A landscape with many valleys, sampled at points; each row gives a point and its height.
A ball rolls from a point to the lowest of its 2 nearest points, and stops where none of them is lower. Distance is the straight distance between rows; heights are no part of it.
soni: [ -2 -14  18  -9  57   3 -18 -23 -43 -27 -39  -9  25   2   3 -29 -17   2
 -22 -53 -56 -38  17  24 -26   7 -50  -8 -25 -17]  height 4.37
duroz: [ -7   0  -5  10  32   3  16 -20  -2  -1 -13  31   1  15   5  -3 -22  15
 -18 -54 -14 -20 -15  27 -28   0  16  21  61  10]  height 0.94
Pufor: [ -7 -15 -23 -10  39   5 -26 -34   1  35   3 -11  27   8   3 -15 -25  17
  -3 -47  -6  20 -23   1  12 -34  15  13  -6 -25]  height 5.78
Nim: [ -6 -12 -34  15  21 -38  17 -18 -24  31  16 -31  -2   1   7 -24 -14  17
 -10  11   3   0   1 -26  29  -9 -21  46 -15 -16]  height 5.73
tuse: [-32   2 -17  32  22  -7 -21 -37 -24  14  29 -24  27 -16 -16 -21 -42  48
  24   9  14  43  -7 -20  49 -18 -10  58 -52   3]  height 6.29
vana: [  7  -6   9   3  -3 -10  23  -1  10  15  17   3 -28 -12 -28  -3  10 -24
 -16  -1  41 -13   3  13  -8 -11  44 -17  24  -7]  height 6.11
domos: [ -7  -9   4  27 -25  37   1   7  -2  -5 -10  -8   4   3   3  -6  -6  10
   2 -28  27  36  42   4 -20  38  -5 -10 -35  15]  height 6.00
Palan: [-28  33  13  32 -56  60  34  35  29  16  10  25  -4  -1   1 -10 -32  16
   7 -21  16  -8  38   3 -22  33 -34  -1  15   4]  height 4.34
Rila: [ 40   1  27 -20 -35 -13   5  11   4  14  -3  54  -4  22  21  47  58 -30
  31  43 -15 -16 -31 -12 -14 -29 -17 -14  40   4]  height 4.29
Robar: [-31 -35 -39  23  18 -34  -7 -20 -19  34  25 -19  -4  18   2 -10  -2  42
  17  -5 -14  17 -35 -10  15 -12  -7  77   3 -23]  height 5.50
Daf: [-13   3  -6  -2   5  27  15  17  14  -3  -2  52   5   8  -3 -19 -12  13
 -26 -33  -2 -13 -14   7  -4 -24  27  11  38 -11]  height 1.92
nini: [-40   4 -19  16 -32  18  35   7  11  -8  -2   6 -11  -9 -19 -10  16  13
  31  15  20 -31  16  17   8  23   6 -16   5 -28]  height 5.19
Ved: [ 37 -17  45 -13  28 -22  21 -16 -24 -26  -4  -2  26   8 -21  43  38 -38
 -12  -4  -2 -41  19  22 -19 -11 -16 -42  26   9]  height 5.05
Gev: [  6   1   2  20   7  14   7  21  -6 -13 -17 -24   5  11  12 -16   8 -18
   4   0  -6 -16   4  30  10  16 -17 -38   7  -1]  height 5.56
pira: [-20 -11 -13  -4 -28  17   4  11  24 -24 -12  39  32   2  19   1  18  39
  -6   7  32   3 -19 -41   5  18  -5  14 -25  20]  height 2.72
nipib: [-18   2 -23 -12  43  22 -45 -38 -21  23 -20   8  28 -16  -4 -15 -17  20
   7 -77 -33   5 -15  26  -5 -27  -6  10  -4  -6]  height 5.65
zab: [ -7  12 -23 -10  31 -59 -31 -28  -4   5  -2 -17 -21 -31   5 -27  -1  -2
 -15  33   2  35  -7 -31  -1 -17   2  17 -36 -24]  height 4.21
gir: [-17  -8 -23   4 -14  -5   4  24  34 -10  42  15  -8  13  12  11 -17  -6
   2  19  26  16 -38   2  26 -14   6  -4  11 -21]  height 4.13
Nole: [-38   4 -39 -14   6   4  -2  -1 -17  15  -5   3 -38  -3  17 -37   9  37
  39 -10 -19  -8 -13  16   2  -4  11  63  21 -13]  height 2.38
migi: [ 14   2  63 -20  12   6   0   5 -14  -4  -4  25  10  11   3  13  52 -58
   4   9 -24 -62 -22  23 -13 -31 -28 -38  39  35]  height 4.08
robeg: [ 18   9   2 -14   8 -48  11  -4   4  11   4 -10   5   8   5  32 -30   0
 -19  41   3  13  -1 -20  14 -15  22  43 -18  14]  height 2.13
munu: [  0  -3 -17 -24  -3  11 -10  -9  -9 -10   7  34 -20  12  21  -4  -2  31
  -6 -13 -28  26 -38  -1  22 -15  23  44  23   1]  height 3.23
duzi: [-14  -2 -31  -5  -9  24   6  20   1  -7 -26  26  -6  29  23  -4   3  -5
   9 -25 -35 -31 -11  15  -4  33 -31  19  23  -7]  height 3.85
Nol: [-43   7 -12  20  -8 -13  41  26   9   2   3   3  -4 -14 -23 -10  24  -7
  19  47  19   1  -9 -18   4   8  28  -2  11  -8]  height 5.41
zaro: [ 31  32 -24 -28  37 -20 -11  -7   3  -5 -14 -17  -6  11   6  -4   5  -7
  -7 -23 -15  17  14 -11  -8 -22   1  14  35  29]  height 3.78
Bav: [-18   7 -21  16   9  13  -3 -30 -17   5  19 -24  -6  10 -16  -3 -53  -9
 -15 -38 -15   3   9  24   8  27 -15  25  13  -2]  height 0.53
Nif: [ 24  18  -3   0  17  -5 -10  10 -14  -2  26 -38 -28 -14 -22  17  -1 -30
 -19   7  28 -17  30   4   8   2 -14  -4  12   3]  height 4.65
metan: [ 11 -14  -2   3 -28 -14   4  38  12  -9 -19  50 -18  15  20   9  44  -2
  -8  27   6  -8 -34  -4  19   4 -17 -11   3  13]  height 4.60
retep: [ 27 -10  -1 -32  31  -5  -7 -27   8  -8   1  17  15  38  23  13   3  -4
   8 -30 -23  11 -29   6 -27 -15  23  -5  24   1]  height 5.23
mugi: [  8   7  32   1 -31   0 -28  18  15  15  30 -14   9 -65 -22  25  26 -34
  17   7  32 -21  17 -10  19  -8 -22 -38 -24  -1]  height 4.22
gaki: [  2   7  50  24 -56  18  17  19  38   6  36 -23  -6 -59 -15  27 -19   4
  12  29  55 -15   9 -14  15  12 -22 -38 -29  20]  height 6.54
Funel: [  1  -4 -27  27  -4  -4  11 -19  12 -25  14  51 -14  42   6  31 -16   8
  -5   7  -5  36 -14  37 -23  -9  28  17  53  -9]  height 4.84
feda: [ 25   8  21 -15  -2 -39   2 -44  -3   6 -10 -14  27  -9 -14  25  12  -9
 -25  36  18   4  39   1  -1   1  15 -12  -5   0]  height 5.74
nosez: [ -8   6   4  31   5  44   8  10  -5  -4  -4 -11   1  22  -7 -20 -19   2
   4 -18  20  18  24  22  -2  28  -4 -26   3 -10]  height 5.82
kiviv: [ 44  -9  17 -40  13 -28 -28 -24  14   2 -11  -9 -26  30  39  -3  10   7
  -6   7  -3  23 -29   0 -18  -8  23  11  30  -9]  height 4.96
navap: [  7  26  -2  -7   9  23   9  33   6  -1   6  -5   8 -10  13   4  31  -7
  18 -31 -20 -53  12  23 -19 -20 -11 -18  36   1]  height 2.86
Guf: [ 28  -3 -12 -14  41 -18 -38 -31 -25 -14 -21 -12   1  14  17   8 -23   1
 -26 -24 -30  31   8   0   1 -17 -16  24  -5  41]  height 4.23
fos: [ 28  -3  18 -25  43 -25 -26 -29  -7  -6 -26  21  18  31   1  15   3  -6
 -41 -22  -2  15   4   6 -26 -10   0  21   1  37]  height 4.64
kili: [-35  -3 -25  40  12  40 -12 -38 -28   8   4 -10  -9  14 -11   9 -51  17
  23 -37 -17  19 -14  44  22   1  -4  18  22   6]  height 1.68
tuko: [ -7   3  19   6 -42  69   2  14  10 -28  -5  30  10  -7  -4  -1  -8  19
  -3  -7  34  24  29 -11 -18  40  -3 -29 -35  13]  height 6.14
kige: [ 19 -12  15  -8  29  -1  15 -11 -22  19 -35   2  31  28  13 -20  17  28
   5 -31 -60  19 -27   1   7 -12  -6   4   3   6]  height 5.94
zalet: [-19  -3  11 -15  -4  29  -5  33  18   4   2 -20  12 -33  -5 -23  -6 -23
  11  -9 -13 -27  11   1 -25  11   0 -38 -27 -31]  height 4.33
Rig: [ 40  17  36   8   7 -46   2   8  -8  25 -21 -11  -9 -17  -8   8  41 -35
  14  21   0  -9 -21   8   8 -30   0 -33  32  39]  height 7.32
suge: [  6   5  -4  14  38  -1  17 -25 -22 -27 -14 -23   2  11   0  10 -17 -13
 -10 -29 -18 -24  38   7 -30  19 -16   0  25  27]  height 2.42
sav: [ -7  25  19  16   7  36 -15  29  32  -1  -2  26   0   5  -1  -9 -21 -34
 -28 -10  19  -5  26  11 -40   3   2 -22  14  29]  height 3.33
susob: [-23  19  12  15 -38  27  12  36  22  -6  23 -34  -1 -39 -18   7 -15   1
  17  34  27 -22  20 -22  13   5 -21  -7 -16  12]  height 6.66
dipa: [-23 -11  -1 -19  -5   2 -13 -18   0 -11 -13 -10   4 -18   7 -41  -9   8
 -16  -9   4   8  -6 -13  17  15   8 -14 -37  -5]  height 3.68
Lan: [ 17  -7  -6  -2 -13   4  20  11 -14 -11   5   6   6   7 -28  37   9 -22
 -29   7   9 -15  34  -8   5  32 -19  10 -18  21]  height 5.61
fim: [ -6   5 -22  -8  26 -25 -59 -76 -46  44 -13   3  -1 -17   9   9 -14  28
  24 -30 -38  31 -27  -1   4 -53 -15   9 -17 -12]  height 6.01
doko: [ 47  33  14  -4   9   1  -9  21   8 -16  28 -20 -19 -15 -45  41   2 -40
  -2  -6  41  15  23  19  -5  -8   8 -26   4   8]  height 4.30
pog: [ 20 -23 -13  -9  15 -19 -15  -2   2  -3  14 -14  18  16 -17  18  16 -21
   3   4  20  25   1  -2   0   0   4 -28 -28 -26]  height 5.02
Nokir: [ 23 -11 -19  -5   8 -32  -6  34  10   8  -6  11 -27  25  -1  18  57 -22
  15  11  15   9 -28 -13   3 -14   1 -15   9   3]  height 4.92
muten: [-36  21   9  10 -14  14  -6  21  40  12  13   9  -2  -3   0  -3 -30 -14
 -13   9  46  -4  14  -8  -4  27   8  -5  -1  10]  height 3.75
pitav: [ -3  22  25  20   4  51   2  25  14 -11   2  25 -11 -11  -5  -4 -17  -4
  -5 -49   5 -23  35  34 -43  11   6 -22  39  -4]  height 2.76
busos: [-11  -3  -3   6  13  32   7   5 -11  16 -12 -28  23 -16 -31 -51 -24  38
  23 -36  -6  -6  20  19 -12  20 -12  -5 -55 -56]  height 6.10
tovil: [-40   1 -18  30  30  13  12   0 -13  13  -8 -30  20  -2 -34 -35 -25  30
  26 -22 -35  -3  15  27   6  20  -2  -3 -11 -34]  height 5.92
lolob: [-33  15   3   0 -26  61   8  41   2 -26  -5  19 -11   0 -33 -15 -34  20
  25 -21 -24  16   2  -3  -8  37 -19 -25 -32 -10]  height 3.71
punu: [ 13   2  -6   7  -4   9   9   8   6  -7  26 -26  21   2  -5  26   3 -12
  12  16  18  23  40   6 -25 -16  35   7  18  10]  height 5.48
Fera: [ -9 -16   3  -7   9 -42 -20 -29  -8  11   5 -20 -15 -10   7  -9  -9  42
  -8  14 -50  12 -19 -12  13  -9  17  15   5 -40]  height 4.73
fom: [  1  -3  -1   7  21 -18  -7 -11   7   0 -22   7  12   4 -12 -18  -6  15
 -34 -17  32  30  14  -6 -12  -9  47  18 -24  29]  height 4.38
kud: [  6  -4  -3   3  -9  -2   8  13  -2  -9 -30  44  -4  37  35  -9  43  -9
   0   6 -17 -14  -3   7  -2  12 -24  -8  26  11]  height 4.28
potab: [ 24 -11  44 -24  32   1  21  10 -28  -2 -41  15   4  51  26 -34  35 -16
   4 -16 -34 -17 -51  -2 -30 -17 -13 -18  19  20]  height 5.42
kobuz: [ 11  22  -6   4  -8 -25  17   4  -3  26  21 -22   2   0 -29  18  25 -23
   8  44   9 -20   8  -9  37 -13  -7   5  35  18]  height 6.93
Mon: [ 25  -8  23 -35 -14 -31 -25 -11  -1   7  12  -5  15 -49  -6  39  43 -22
 -11  25  22 -30   2 -17  11 -19 -10 -39 -40  -9]  height 4.52
gireb: [  0   8 -24  16  20 -45  22 -22   7   4  15 -12  -7  41 -21  15 -17 -28
   4  30   9  24 -12  -3 -17   2   8  13  37  11]  height 7.24
Furo: [ -5   2 -20  20  35 -21  17 -42 -23   1   4 -49   2   8  -6  -4 -28   7
  -8 -26 -23   2  26  15  -3   7 -12  19  31   3]  height 1.56
bato: [-14 -11  27 -15 -33  -7 -12  -3  -5   2  -9 -17   9 -11  20  -6  27 -29
   3  20  -3 -55  19  11  -6  19 -14 -39 -11 -11]  height 4.99
vesuz: [ -7  -2 -33  26  25 -12  21 -34 -40  14   0 -29  20 -22  -9 -34 -29  20
 -21  -1 -23  26  25 -28  21  -8 -23  38 -43 -15]  height 5.93
Mek: [-43  -7 -10  28 -42  57  -6 -21 -11  11   7  -2 -16   1  -2  -3 -58  29
  27 -36  -2  17  -9  29  17  24  -7  28 -13  -7]  height 2.48
sefup: [-14  -6 -25  -3  -7  20   0 -10  -9  30 -16  27 -18   1  25  -5  -2  56
  21 -19 -50   5 -42  13  11 -28   7  49  36  -9]  height 2.85
botan: [-45   0  -4  27 -42  47  11 -10 -12  13   2 -19 -17  -7 -18 -16 -72  35
  30 -41  -4  -2   8   9  -1  53 -30   7 -49 -25]  height 2.94
Bifu: [ 21  27 -25 -32  32   3 -12  17   5   0 -11 -20   0  -1  -3 -17  31 -12
  -6 -23 -11 -31  18   4  -6   4 -20  -1  24   2]  height 3.36
Sule: [-24  34   2  31  23  13  15  21  18  22  48 -25 -18  -5 -65  -4 -13 -16
  16   9  28  -1  28   5 -11  -1   7 -14  21 -12]  height 6.94
zop: [ 19  -9  43 -38 -24 -19   8  21   9  21  -2  29   7 -15  28  32  59 -13
   0  34 -23 -52 -35 -19   1 -32 -13 -20  23   1]  height 3.91
laku: [ 58   6   5 -15  -4 -45  20  20   7  20  14  -5  -3  18   8  34 -18 -35
 -12  30   2  13 -12  -8  -3 -35  40  18  15  11]  height 2.63
dede: [ -1 -15  -1   8  19 -44 -39 -32  -6  18 -33   4  -2   0  17 -10 -22  27
 -29 -12  10  34 -12   4   6 -22  38  35 -30  26]  height 4.66
Luz: [ -4  18  16  11  20  14  32   3   6  -4   2  12   9   0  16 -18 -13 -10
 -21 -35 -12 -31  15  26 -42  -5  17 -19  51  28]  height 2.01
tak: [ 15 -28  -2 -23 -15   3   7   3 -14 -17 -23  -9  22 -11  36 -13  41  34
  -2  14   1 -18 -11 -37   5   3  -8  -7 -42   7]  height 1.85
dul: [ 17  -3   0 -33 -22 -14   0  -2  14   0  11  26 -22   9  31   2 -10  22
 -29   9  15   1 -33   1  37 -22  33  39  22  -1]  height 3.56
Zem: [ -9  30   9  22  17  -1   7   7 -18   4  11 -39 -27 -17 -30 -13 -24   7
 -33   7  14  -7  42  -9  26  21 -28  16  -2  18]  height 4.95
zema: [-39   4  33  16 -31  68  11  10  -1   6   1  11  -6   5 -34   6 -60  31
  21 -36 -42   3  10  10  -9  31 -16  -6 -38 -12]  height 3.37
kuv: [ -7 -22 -29  17  38  -7 -14 -16 -21   6  32   2 -21   9 -25  -9   6  51
  12 -15 -10  23 -16  21   7 -25  24  62  24  -8]  height 5.22
tumog: [-18  30  18  13 -15  -2  11  20   9   2  40 -22  -2 -26 -52  13   4 -21
  22  46  30  -6  17  -5  25  -5  -3 -16   9   9]  height 6.79
sefif: [ 19   1  19  -4  56 -47 -11 -32 -21 -19 -24 -30  21   5   6   6   0 -17
 -25 -15 -39 -24  45   0 -31  -2 -36 -12   9   7]  height 3.25
vam: [ 18  -7 -21  22   0 -32  23 -36  -3  13  -2  -1 -17  53  26   5   1   4
  20  13  10  40 -18   3 -16  -6  22  30  55  20]  height 7.40
Sug: [-16 -23 -10 -14 -33  25   3  12   1 -27 -41  34  31   5  42 -12  30   9
  11   6 -11 -25  -7 -26 -19  15  -8   2 -26   0]  height 2.31
mevi: [ 29  11  21  -4 -33  -2 -19  18  14  -3  27   7 -11 -37 -25  42  35 -40
  11  14  54   1   4  11  16 -11   8 -24 -14   2]  height 3.93
setup: [  8  23   7  32  -2 -30  19  14  -7  27   8   0 -16 -30 -27  28  33 -57
  24  26   5 -17 -15  11  30 -22 -13 -16  33  39]  height 7.11
susa: [-43 -11 -21   6  -4 -16  39   0   2   9 -10   9   6  -5  -9 -32   9  23
  18  38 -19   2 -16 -33  14  13  17  30  -3  -6]  height 5.60
kun: [ 25  19   5 -23 -26  31 -16  24  13 -10   6   4 -20 -21  -2   1  23 -15
  -7  -8  33  -5  10  -6  17  11   1 -22  -8   4]  height 3.58
vosu: [ -8   7 -10   3  44 -73 -26 -39  -9   3  12 -26 -25  -2  -6 -23 -19   7
   2  15 -34  42 -16  -2   9 -21  13  29  -2 -29]  height 4.47
nufa: [ 12  -1  -9 -19   9 -28 -16  -8   0  -6  -4 -26 -22 -20   1 -29  -9  -5
 -14  17   9  27  -4 -16  35 -10   3  -2 -31  -4]  height 3.97
Fut: [ 23  -7 -10 -19 -15  13  11  21  13  -2   4  15   5  35  22   8  -2 -57
 -13  14   6 -21 -29 -12   7  -1 -17 -13   7   7]  height 5.01
Vifu: [-17 -30 -19  20   1  -3  -5  -3  23  -8  17  28  -2  37  10  17 -13 -10
   4   1  18  31 -36  18   2  11  29  -1  14 -22]  height 4.46
besu: [ 45  -8  17 -14 -13 -11  10   3  16   2  15  36  10  40  29  45  20 -45
   9  22   7 -10 -23   8 -12 -12  -8 -23  43  -6]  height 4.62
Bakug: [  8   9   5   1  43 -17 -22  -7 -29 -23 -32 -21   1 -15 -10 -31  13  -4
 -19 -36 -43 -31  34  18 -31  10 -22 -23 -18  -5]  height 3.87
Suker: [ 56 -19  18 -23   1 -22 -27  10  15 -16 -21  -7  -9  33  47  23   0  -4
 -15   7  -1  21 -15  13   2  -7  15  -3  -5  19]  height 4.69
kavi: [ 31   0   1 -38   8 -37  -9 -32 -10  10 -10 -12 -36  25  13   7 -22   8
   4  -2 -43  34 -29  -6 -10 -20  15  27  41   4]  height 5.16
bal: [ -1 -29   1 -23 -28 -31   2  -4  21 -19 -16  27 -27   2  38   7   4  18
  -7  35  10  12 -46 -32   4  14  16  12 -20   1]  height 5.77
dizal: [-14  21  10 -20 -23  51  15  32  10  -5  19 -11 -11 -23 -43 -16 -16   4
  18 -20  -6 -16  15   7   0  16  -3 -22 -13 -25]  height 4.03
gakod: [-15  30  -9  13 -47  69  26  21  18   2  14  41 -13   6 -16 -29 -39  22
  25 -36   6  -3  24  17 -33  23 -11  13   7 -41]  height 4.57
Doset: [ 22 -25 -10 -32   2 -22 -18  -1  -5  13 -21  24 -20  40  23  28  12  23
  17  10 -46  49 -42 -26 -27 -10  11  31  29   2]  height 5.39
repi: [ -7 -20 -20 -17  -5   0  21 -14 -20 -23  -3  16  20  26 -13   7  12 -43
 -19   1  -8  -1   0 -17 -12  34  -9  -1 -21  15]  height 5.62
pidub: [  3  -4  -2   4  19  -9 -17   8   8   1  23 -18  32  -6   0  35   5 -35
  -7   3   7 -20  36   1 -45 -22  12 -24   3   3]  height 5.21
mol: [ -6  -9 -17 -26  19 -23 -55 -20 -17  21 -27  35 -22  35  12  12   4  24
  12 -22 -60  34 -46 -10 -26 -18   2  23  16  17]  height 5.59
tefid: [-31  -2  -5   5  18  24 -38  -7 -15   5 -26   4  32  -7   7 -28 -23   4
  10 -52 -17  26  -7   9  -9  -6   1  -1 -32  12]  height 5.34
lapo: [ 61  19  36  -6  15 -43   8  -1  -3   9 -26 -22 -13   3  25  13  55   4
   6  18  -5   4   0   6  -7 -24  14 -23  49  29]  height 7.48
fusan: [ 25  -5   4  11  -8 -82   5  13 -17  15   6 -15   1 -10 -12  50   5 -13
 -17  60  23   0  16 -25  17 -25 -13  42 -30  18]  height 1.53
mamev: [ 21  -6  35 -33  -8 -36  -8  18  12  11  -5  -1  -2 -14  27  29  17 -11
 -20  46 -32 -36 -16 -30  15 -17  -7  -5  -4  -6]  height 3.53
bolol: [-49  23  -1  34 -41  48  12   5  19   0  25  32 -12   2 -14  -8 -48  19
  -3  -6  43  19  10  -6  -4  35 -11  16   8   7]  height 4.07
tuset: [-18   3 -33  -3 -20  38   4  36  16 -26  12  21 -13  20  -6   0   7   3
   7 -11   1 -10 -15   4  16  30 -20  13  17 -16]  height 3.43
govid: [ -3  14   2  19  31  -5 -11  -5  -9   6  -4 -20  14   5 -31  -1 -15  15
 -36  -2  -2   8  47  -3  14  30 -50   8 -30  -9]  height 5.17
Maf: [ 31 -20   1 -10  -4 -48 -19   6   9  -2  20 -23  -6 -17  -3  35  31 -19
   2  38  23   0   2  -4   9 -14   2 -21 -36 -28]  height 4.77
Mozub: [-27  -3  -8  16  13   0 -46 -17  -1   5 -19  18 -16  -4  14 -12 -29  19
  -9 -45   0  19  -4  24   0  -8  16  27  -2  25]  height 5.00
Bezur: [-14  27 -18  25  29 -24   9   5  14   5  19 -33  -2  19 -40  -8 -12 -24
   5  26  33  12  19  -3  -1   7  12  -1  18  16]  height 7.09
mivi: [-19  13   6  -5 -12   0  -6  19  -3  -7   2 -37  -3 -57 -21  -9  -1  -6
   8  24 -11 -40  10 -11  35  10 -32 -31 -34 -35]  height 6.49
kidan: [ 36 -14  31 -19  39 -25  12   5 -18  -7 -33  31   7  48   2  -2  25 -21
 -28 -15 -12  -8 -27 -15 -32 -13 -10  -6  14  44]  height 5.06
rifu: [-43 -14 -17  -1 -30  31 -12   6  27 -27  -4  28   8 -19  -6 -17  -5  56
  18 -22  26  16 -25 -28  16  29  -1   4 -49   9]  height 3.03
Guzif: [  5  18 -12  -7  -1  54 -26 -12   3 -20  11  -7   3  -9 -17  -1 -31  14
   7 -27  -6  49  19  10   1   5  27  11 -16   9]  height 6.13
kize: [-47  14 -28   8  12  23  21 -10 -21   9  15  -4  -3  -6 -18 -33 -30  22
  24 -26 -31  -2 -20  17  13  -8  22  55  30  -2]  height 2.95
Paf: [  5 -20 -10 -28  33 -20 -25 -24  -9  19  -7 -14  19  11  26  -7  -7 -11
  -7 -16 -30  19 -26 -17 -15 -25  10  13 -15 -18]  height 5.53
vineb: [ -4 -22  -3  -1 -16   8   4   0  -2 -12  44 -24   1 -12 -32  15  -7  -1
  -2  11  31  20  14 -14 -14  14  16 -10 -38 -34]  height 5.26
gubam: [  8   1  47 -17  16 -23   9  -9 -17  -6 -10  22  12  13  -5  14  30 -47
 -19  13 -22 -46  -2   3  -2   1 -10 -30  19  15]  height 4.59
gomu: [ 14  14  27 -12  -1  12  -9  24 -12   9   0   2  21 -22  10   5  43 -38
  19   7 -27 -72  -7  22   9 -26  -7 -35  24  -5]  height 3.42
Fef: [  9  12  -6 -13 -36  46  16  22  26   1  27  62   2  -1  11  -5  -4  20
 -17   2   9 -24 -16   6   6 -17   4   4  40 -29]  height 2.44
denos: [ 53  -3  15   0  -6 -16  -7  13   7 -22 -25   9 -24  21  20  28  29 -20
 -16  35  47  15  -7  15  29  -5   8  -6   0  33]  height 4.35
Mugo: [ -7  -3   3  28  22 -30 -25 -34   7  13   1 -23  12 -24  -1 -22 -42  48
  -3  27  20  38 -15 -14  35 -25  17  54 -43   1]  height 6.41
fiva: [-37  -6 -15  40  11 -14  12 -29  -6   3   0   3 -13  28  11  -8 -10  13
  14  -7  13  20   3  20  -7  19  18  42  40  16]  height 7.56
ruli: [-15 -27  -7   8   6 -11   6  -9  13  20 -13  -4   1   3  32 -28  -7  -6
 -11  -7  25   9  -7  -3 -13   1  31  -3 -12   8]  height 4.04
dazag: [ 15  11 -23   7   5   5   5  25  16   1  23 -12  15  -5  22  10  -5 -22
  22  28  -8  16   6  -3   9 -27  30  15  37  14]  height 5.67
Kofos: [  7  -2   2  35   3  28   7  14  23 -26  14  22   6  29 -22   6   7 -11
  -1 -34  36  34  12  32 -27  12  13 -46  18  -8]  height 6.07
zorop: [  9 -11   2   8  -1 -36   7  12   0  15  10 -26  41 -19  -5  31  14   0
 -19  50  41  -5  27 -48  21  -7 -18  15 -34   9]  height 0.90
niruv: [  2   3 -34  -2   4  54  -2  23   4 -16   1 -19   5  -4  21  -8 -18  -9
  24 -10 -27  16   4   0  10 -11  13   8   1   6]  height 5.91
feb: [-21   3 -51   2   5  -2   1  11 -10  -7   6 -32 -37  -9  17 -26  18  13
  39  15 -18 -20   3   0   4   6  19  28  24 -23]  height 1.88
Ges: [ 35  -1  13 -20 -22   0   7  18  32 -19  10  15   1  -9  20  15   3  28
 -28  20  44   0  -6  -9  35  -9  30  21  -3  13]  height 3.82
til: [-25  10 -10 -17 -11 -14  20   4   0   4  13 -38  -7 -43 -38 -27   7  16
   4   5  23 -22  12 -28  25  18 -25  -6 -39 -36]  height 6.37
rabaf: [ -7   4 -32   1 -16  32  25  27  14  -8  42   0 -22  13 -16   7   8 -18
   5  16  29  -7 -13  -4  33   0  -7   5  17 -14]  height 3.80
reg: [-39  10 -20  43  25  27 -22   6 -28  20 -24 -21  18 -22 -33 -23 -46  25
  27 -47 -31  22   1  25  -1   4 -18   4 -40   1]  height 5.66
por: [ -7  18  59  27 -63  38  10  28  25 -12   3   1 -13 -28   4  14  -9   0
  17  19  27 -30  11  -3   8  23 -31 -60 -28  19]  height 6.42
gis: [-26 -12  -6  19 -18  19  -2   3  14 -12   5 -17  -6 -17  -1 -36 -15  43
   6 -12  37  14 -13 -16  19  12  12  13 -33   4]  height 3.34
Nipe: [-24 -27   0  10  15 -14  22 -18 -20  11 -31   8  22  19  12 -19   3  21
  -6   9 -40  13 -20  -4   5  10   7  10  -5  15]  height 5.80
dobod: [ 19 -26  -8  -4  -8 -24  10  -6   1   6  -4 -22  15  -7  31   7  31  14
   1  37  26  -3  12 -34   5  -2 -18  17 -28  10]  height 1.39
Nam: [-22   0  41   9 -62  48  35  17  29 -16   9   7  -1 -12  -3 -11 -18  30
  15   6  36  -5  13 -26 -18  39 -20 -51 -35   0]  height 6.27
kat: [ -6 -20  -9 -11 -35  17  14   4  -2 -30  10   3   1   4   7  12   4 -44
 -13  19   9 -15 -22 -26  16  33 -14 -19 -30  -1]  height 5.33
Tig: [ 18  12  -3  -6 -34  48   0  21  -4 -30  -6  39 -14  -1  33  -9  15 -17
  -5  -5  17   2   7  18  -4  -3  10  -8   8   6]  height 3.21
munin: [ 11  17  -1   4 -53  48  19  23   4 -23  25  65 -20 -27  24  -3  13  -9
  -2  10  13 -27  10  10  -5   7 -13 -11  29 -15]  height 2.82
num: [ 54  -4  27 -15 -17 -19 -17  20  16 -19 -12  -3   0 -13  23  17   3  -2
 -26  33  50   4  11  -3  22  -1  17 -16 -38  15]  height 4.06
nomi: [-17  16   0  -4  -3  10   6  -1  -4  12 -19 -29  12 -46 -13 -50 -15  34
  -2 -22  -2 -17  26 -24   3  30 -32   1 -67 -43]  height 6.23
buz: [  2  -5   3 -19 -10  -3  -5  -7 -14 -17 -19   1  20  -8 -18   3   5   8
 -46  -5   1 -16  43 -15   5  35 -30   9 -39  10]  height 5.40
Movo: [ 12  -8   3  -1   7 -10  -7   1  -8  10  15 -36  14 -41 -14  14  21 -26
   6  10   4 -23  52   5 -23 -20  -2 -31 -24 -17]  height 4.93
femod: [-30   2  12 -10 -35  24   4   5   5 -19 -24  25 -11 -13  30 -15  35  -9
  15  19 -15 -57  13  21  -6  18  -4 -27  15  -4]  height 4.70
vum: [  1   3   6  -7 -22  59 -11  12  29 -24  18  19  23   3   3   8 -18  29
   0  -7  25  36  14  -3  12  15  27 -10 -12   5]  height 6.26
kori: [ 15   8  -6  38   8   4  21  -1  16  -4  22  16 -17   9  -1   8   8 -18
  -8 -25  43  -7   9  28 -22   3  10 -35  52  -7]  height 6.33
duvi: [ -2 -12   7  -3   5 -17  -9 -28   2   3  -7 -24  11  19  21 -17   3 -23
   2  12 -23 -20   7   2  -2  11  -9 -38   4  -3]  height 5.27
nes: [  4  -3   3  -3  19  22  -9  15  -4  -8   3 -29   6 -42   9 -11   5  -4
  10 -17 -20 -11  40  20 -41 -13  26 -35 -14 -23]  height 4.63
nub: [-15 -12  -6   3  17 -16 -10 -14   0   1  19 -22  -8  -7 -12 -11  10  25
   9  23   1  27  -2   5   3 -14  43  34  18 -24]  height 4.97
Pil: [-33  10  12   0 -43  40  28  25  12  -1 -20  21  21 -10   3 -10  17   6
   7  -2   2 -42  17   7 -11  42 -17 -19 -13 -18]  height 4.98
ruvud: [-27 -15  -6  13 -22  32  -2  -2  27 -23  -9  61  12  42  36   5  -7 -12
  -4  -2  -1   3 -21  11  -1  24   4 -14   8 -12]  height 4.83
memuz: [-16 -20 -29  34  22   0 -13 -29 -36   4   3 -19  23 -14 -11 -23 -30  38
   2 -19 -21  38 -17  -7  35 -25 -13  30 -46 -19]  height 6.12
Mupa: [ 33 -16  15 -28  27 -14   9  12 -18  25 -34  -6  -8  27  19 -16  37   7
  -6   1 -56   1 -48 -24  -4 -10 -10 -14   6  -9]  height 5.70
Kivol: [  1  14  27  -6  -8 -17  14 -20   9   9  -3  -2  15  -6 -37   3  18 -30
 -13  20  29  -3  19  13  -1   5  27 -44  15   7]  height 5.90
Lut: [ 40   9  19 -32  -1 -54  16  22   4  26   6 -11 -29   6  -1  32  -4 -20
 -12  49 -36   1 -38 -28   3 -33  11  13  14  -3]  height 3.08
rumed: [  2 -37  -6  -8 -40 -30  29 -10 -11 -16   5   4 -19 -16  12  13   8 -22
  -8  35  20  -3 -16 -17  14  14  13  -8 -27  -7]  height 5.57
lovib: [-38  -3 -28 -11  42 -28 -58 -40 -21  33 -30  11  -6   6 -10   1   2  31
  28 -30 -63  36 -25   3  -7 -26   3  15  13  -5]  height 5.81
dovas: [ 51  -4  39 -19  13 -48   6 -34  -3 -15 -15 -12  37  22  -9  61  31 -37
 -21  30   5  -3  38  10 -26 -16  11 -24  10  24]  height 5.49

Call two points neighbours if one is among the 2 nearest of the other. Go from one point of each pair to the other, from neighbour to neighbour, staying as low as possible. Name the highest point that can't be avoided.
feb / Bav: kize
duroz / femod: vum
zorop / feb: nub
navap / femod: kige

Two balls start at each pair of points below. Name the first point that both come to, or write -.
Doset / Paf: kiviv
busos / vesuz: dipa
kuv / Pufor: -
fim / memuz: dipa
